Points, in no order, along strands that fork, close into loops and pass close to each other.
Points whose rows are less than 47.3 apart are linked; no others are. Some points are linked to none.
sizak: [-18   2   7  -3   8 -12   5  -2   2  -2  11  -9 -14 -22 -11  -5  -4  16
 -14 -15  28]
Soze: [ 23  -3  12  31   2  22 -10   4   3 -13 -10   3   2  33  19  11   4 -19
  13  18 -10]
tuga: [-16  19   4  -2   6  23   9 -21   8  13  -2 -10 -22  11  -2 -31   6  -7
   4  -4  -7]
gor: [ 21  -1 -14  -7  -8  12  10  -3   3  31 -11   2   4  -3  -7 -16 -14 -16
   9   5 -18]
Ludo: [ -7  -8  -8 -37   4  -4   5  -5 -23 -13 -11   0   2   5 -10 -31   4  -8
   5 -22 -10]
Kefu: [ 10  19 -16  30   0  -5   7   6 -12  -9  -9   9  -8  12  -1   6  -1  15
 -22 -26  25]
nul: [-14  -2   6 -19  14  -8   1  -1   5  12  13   0  -9 -31 -15  17  -7  24
 -17 -14  20]
tofuz: [ 17   7  -9  -7  -2   0  10  17 -17   8 -19   4  -3  -3   4   2 -15   9
 -18 -26   0]
bop: [ 31 -10  -8   3  -1  29 -16  -2 -12   5 -18  13   6  21  -6 -19  -8 -24
  12   2 -14]
Sar: [ 18 -15  -7   3 -14 -15  -5   8 -21   4  -1   0   6  10  -7 -23 -10 -14
  13  -4   1]
dis: [  4 -22  14   7 -13 -32 -13   6  13  -1  14 -10   6 -21   1   8  -3   4
  16   8  17]
Dus: [  7   4  -1  12   0   3  22  11   9  20  -2 -19  -4 -28 -10  11 -19  11
 -18  -8  14]
bug: [-33   5  12 -19  32  -7 -17 -21 -11   1  14   4 -11  -1 -11  -7  22   5
  -2   6  -7]
zezi: [-15   1   9  27   1 -24   4  -1  22 -13  15  -9  -6 -23  -1  13  11   2
  -2   9  28]
kir: [ 22 -10  -2  14  -8   6  14  11   7  31  -4 -16   6 -19 -13   7 -28  -4
  -4   5   2]
vak: [-34  13 -13 -36  16  10  11  -6  -5 -10 -13   7  11 -10  -7   4  16  13
 -10  -1 -20]
tera: [-25   1   1  -7  27 -12  -5 -14  -1   3  20   3  -6 -26 -21  28  -1  27
 -23  -2  19]
sopa: [  7  10 -16  31  -3   3   3  22  -2  12   3   7   5  -3  -1  31 -14  24
 -25 -18   6]
doro: [-31   8  14 -14  19  13  -7 -22   2   7  11  -3 -25   9  -3 -16  13   0
   2   2 -11]
sege: [  2 -14   5  -1 -13  20  -6 -17  29  35  20  -6  -3 -20 -14  -6  -9  -4
   6  12   0]
zote: [  6  12  -1  18  17  36  10   8   4   7 -22  -6   8   6  -5   5   3 -15
  -6   9 -20]
gabit: [ 26 -12  -9   4   6   7   0  12 -20   4 -26   3   5   9 -12 -12 -14 -15
   4  -4  -5]
vusu: [-43   9   0 -14  21   5 -19 -10 -11 -23   5   7   2   5  -9   0  27   4
  -7   1 -13]
reki: [-39   8 -13 -10  17  -6  -3  -3  -7  -7   3   6   3  -7 -15   7   9  16
 -16  -1  -8]
lub: [ -5   0  -6 -29  -3  16  16   5  -2  11 -13   1  19  -3  -1   0   3  -5
   5   7 -32]
gote: [  5  20  -9 -23   3  12  35  -1  -7   1 -30   0   1  -3  -3 -14   8 -11
  -1  -4  -6]
Ven: [ -1  -3  -9 -42  -3  -9  19   2 -17   1 -15  -1  -5  -6  -3 -17  -7   1
  -1 -22  -9]
dod: [ 12 -32  -6 -15 -18 -15  -5  17 -10  19  12  -5  12  -9 -10   0 -27   1
   2 -11  -1]
lomez: [ 14 -22   7  -3 -20  -4  -4 -10   9  14  12 -11  -6 -19 -21 -25 -10 -11
  12  -1  28]
fefa: [  4   6 -29  -1   4  20   1  13 -14 -30  -6  11  26   7  -7  24  -2  14
 -23 -17  -5]
Bep: [-10   2  -3 -43   1  -1  28 -13   3  24   0   5  -4 -18  -4  -9   4  -3
  16  10 -13]
dol: [ 13 -19   8   6 -27 -16 -29   5  10  15  22   2  14   7  15  -2  -4  -2
  28  20  -9]
Pufif: [  1   4  -9  -5  12  27 -16  15  -8 -44  14   0  19  14   6   6  19 -15
  -3   0 -15]
momis: [ -6 -18  19  20 -11 -10 -12   7  21  11  24 -13   8 -15   0  12   4  -4
  16  21   5]
tadus: [ -4  25  -5  -1  13  14  34  -3   4  10 -26 -12 -10  -9  -7 -11   2  -6
 -10   1  -5]
kerom: [ 26 -19  -3  -1  -7 -20 -14  20 -29 -26 -19   9  19  19   6  -2  -2  -5
   6  -8   3]
Vozin: [ 15   0  12  28 -15  -4 -10   1  14  -6  -5  -2   4  26  30  14   3  -9
  16  17 -22]
Seke: [ 23   7 -14  -6 -20  27 -12 -17   1  27   0  20 -10  17   7 -30 -23 -20
  -5   5  -3]
mos: [  6   5   7  34   9  26   0   6   0  -2  -9  -2   1  24   2   7   6 -19
   0  12 -11]
vur: [ -4  -2   1 -10   3  12 -16   7 -13 -32  -1  -4  16  20   2 -12  21 -12
   8  -4 -12]
fogit: [ 16  22   4  36   9  -6   0  -6  14 -31 -24   6  -8  17  23   3  24 -24
   1   7  -4]
Suvo: [ -3  25 -25  29   9   8  22  -6  -9 -16 -14   9  -3  13 -12  10  -2  13
 -27 -17  17]
tuze: [ 31  -7   2  34   1 -30  -2  14  -1 -13 -25   1   0   7  14   4  -5 -11
  10  10   7]
dob: [ 25  14 -15 -23   8  18  31  14 -16  -4 -39  15   7  -1   7  19  -2   8
 -12  -7   0]
ver: [ 37  -8   5  24 -10 -35   1  15  -9  -3  -7  -6  -7  -3   8  -7 -12  -4
  12  -3  27]
Fenu: [-21  12  20   0   3 -10 -10 -20   7 -17   9  -3 -22  23  20 -13  25  -1
  17   7  -2]
lov: [-18  -6   4 -22   4  -2 -10  -6 -17 -13   3   2   4  11  -4 -25  16  -4
  12  -9 -12]
vukoz: [  7 -12  -3  12 -19 -29 -13  29 -10  -2  13   5  11  -1  17  22 -11  22
 -11  -6  12]
zoles: [-14   9  17  14   1 -17  -4 -12  14  -5  11  -9 -23   5  12 -16  19  -5
  16   9  12]
Pak: [-16  -6  15  15  14 -30  -9 -17  25 -14  17   1  -4 -30  -2  34  18   5
  -5  16  25]
vipe: [ 16 -24  -1  -3 -17 -34 -12  19 -26  -8  -2   0  15  11   8 -10  -8  -1
  16  -6   2]
vavi: [  6  -5  10 -12  -6  25 -15  -5  -7 -30   9   0  10  35  20  -3  13  -8
  17   0 -16]
ziki: [-37  -3   2  -8  12   5  -6   4   2   9   8  -2  10  -5  -9   8   8   9
  -5  10 -27]
semup: [-19   2  23 -10  12 -19 -21 -24   5  -9  15   3 -19  15  21   3  18   9
  18  15  -7]
sufe: [-13  25 -20  17  10   9  25   1  -1  -4 -16  -3   0  -6  -7  10  -6  14
 -27  -9   5]
puna: [ -7 -20  -1 -26  -7   1 -18  -9   1  26  20  12   2  -2  -8 -20 -11  -3
  14   5 -21]
Dinib: [ 20   3  10   1  -7  11 -17  -9   8 -41  -4   0   3  33  33   7  11 -10
  20   4 -18]
Sevi: [ 23   1   4  42  -4 -20  -6  13  14 -10 -18   1   8  11  22  12   4 -16
   7  17 -18]
sog: [ -3 -21  -4 -24  -8  -7  -4   8  -4  21  10  -4   9 -12 -14  -8 -14   2
  12  -4 -12]
Bupe: [-27  -8  12  -6  -4  25 -10 -23   7   6  17  -3  -6  35   8   7 -12  13
   1  17 -12]
Tori: [ 28  -9  11  18 -20 -23   0  19  -2   0   4  -7  -7 -13  11   6 -10   4
  -3 -14  37]
Tuz: [ -5 -14  18  16 -13  17 -11  -5  23  25  30 -11   1  -6  -6   7  -3  -2
  12  18   2]
fut: [ 27 -13  -9 -11   4   3  -3  18 -34 -14 -25   7  10  12  -5  -7 -10 -11
  -4 -23   0]
sef: [-15  -4   7 -15  -7  21 -13 -24  14  23  21   3 -11  18   4 -11 -17   8
   4   9  -8]
fudef: [  1   5  -2  -5  -2 -10   3  15 -12   6   4   0 -10  -9   0  -3 -12  18
 -17 -25  16]
Vaku: [  8 -19  11  -5 -13   3  11  -8  16  19   2 -17  -8 -33 -24  -4 -13  -3
  -2  -9  24]
gileb: [ -6  -7  11 -14 -10  24 -18 -30  24  32  29   6 -15  -5  -3 -13 -15   2
   5  11   9]
vez: [ -4  -6   5   0  -6 -37   0   7 -12 -13   4  -6  -8  -3   5 -14   1   7
   7  -8  21]
ropi: [-10  10  -8  11  -2  -3 -13  -1  10 -45   1   8  13  14  23  20  32  -9
  -1   8 -19]
givup: [  8   7 -10 -40 -11  -6  40  -3 -13  16 -17   6  -5  -8   0  -9  -4  -6
  11   0  -2]
Faza: [ 29  -2  -6   5 -14  30 -19 -13  -7   8  -7  19  -3  38   8 -19 -15 -18
   6  10  -1]
lus: [-10   9 -16 -36   4  15  19  11  -7  -7 -18   6  26  -7   0  11   6   7
  -7  -1 -24]
gufu: [-12  20 -12  -1   4   1  29   5  11  12  -5  -4  -6 -25  -2  16 -10  23
 -19  -3   7]
binem: [  5  17  14  37  -1 -17   8  -7  21  -8  -2 -11 -21   1  18 -11  14 -14
   9   9   8]
bokik: [-12   4   3  22   1  -5   5   9   4   5   8 -12   1  -2  -6  -4  -1  -5
  -2   5   4]
Furaz: [ 19  18 -25  -2   9  24  14  13 -11 -16 -29  18   9   2   0  27  -7  19
 -20 -18  -2]
Tedu: [-16  -3  -2 -10  -1  24  -3   9   3  13  -2  -7  18   4  -2   3   1  -3
   1   6 -34]
kosov: [-12 -23   9 -21  -2 -14 -30  -8  -1  17  27   9   4   4  -7 -11   3   1
  25  12 -10]
Favod: [-16  -8  14   5  20 -19 -11 -12   3  -2  26   2   1 -29 -18  33   7  17
 -14  12  26]
Tadi: [  2  18 -10  34  -5  -8   9   3   3  -2  14   4 -14  -3  -2  12  -3  24
 -20 -21  34]
vemo: [ 18  10 -11 -21 -18  26   6 -17   6  26  -9  13  -2   7   4 -21 -14 -16
   8   8 -24]
bugu: [ 10  -4   8 -15 -10   3  28   0  16  19  -5 -14 -12 -35  -8   7 -12   7
  -9 -15  24]
kilop: [-17  25   0  10  15  10  19  -9   2   2 -11 -14 -15  -2 -10 -26   9  -9
  -8  -4  -1]
Ruzad: [  6  18  -1  49   6 -18   9   6   9 -18 -16  -2  -6   9  11   2  12 -16
  -4  14  11]
dok: [-22  -2   1 -50  19  -7  11 -13  -7  13  -2   5  -4 -17  -8  -9   5   2
   6   1 -19]
rako: [ 11 -20  19   7 -19 -29  -9  10   9  -7   9  -6  -5 -25   7  14   1  15
   2 -14  39]
basu: [ -7   3   1  33  -4 -14  11   6  15  -4  16  -6  -4 -17  -4  16  -3  11
 -19  -6  35]
Gur: [  5   8 -28   8  15  20  -5  15  -9 -46   6   6  27   9  -7  21  10  -9
 -14  -2  -7]
Noti: [-21 -12  20 -13  11 -12 -31 -14  -1   8  29   6  -4  10  10   8  14   7
  18  21 -13]

A piece is all that can be reached along the links. How many separate loops has the piece of each point below (a circle has one, a figure eight two, a Y none), and how many tips (points with one link)?
vemo: loops 1, tips 1
bug: loops 1, tips 3
Favod: loops 0, tips 3
puna: loops 0, tips 2
Tuz: loops 0, tips 2

A tip is a point with one link. Name the tips that can be reached along the links from each point below, in the order of the rows.
binem: dod, fogit
tadus: dob, Dinib, dok
fut: gor
sizak: tofuz, kir, lomez
tuze: zote, Bupe

A fork is a point with three links, a tip a point with one. Leave the first point through the second and follow the links. Name the first fork or tip that comes.
Pak, zezi: Dus
Soze, Vozin: Bupe
sef, gileb: zote
sog, puna: fogit
basu, zezi: tofuz
binem, zoles: dod
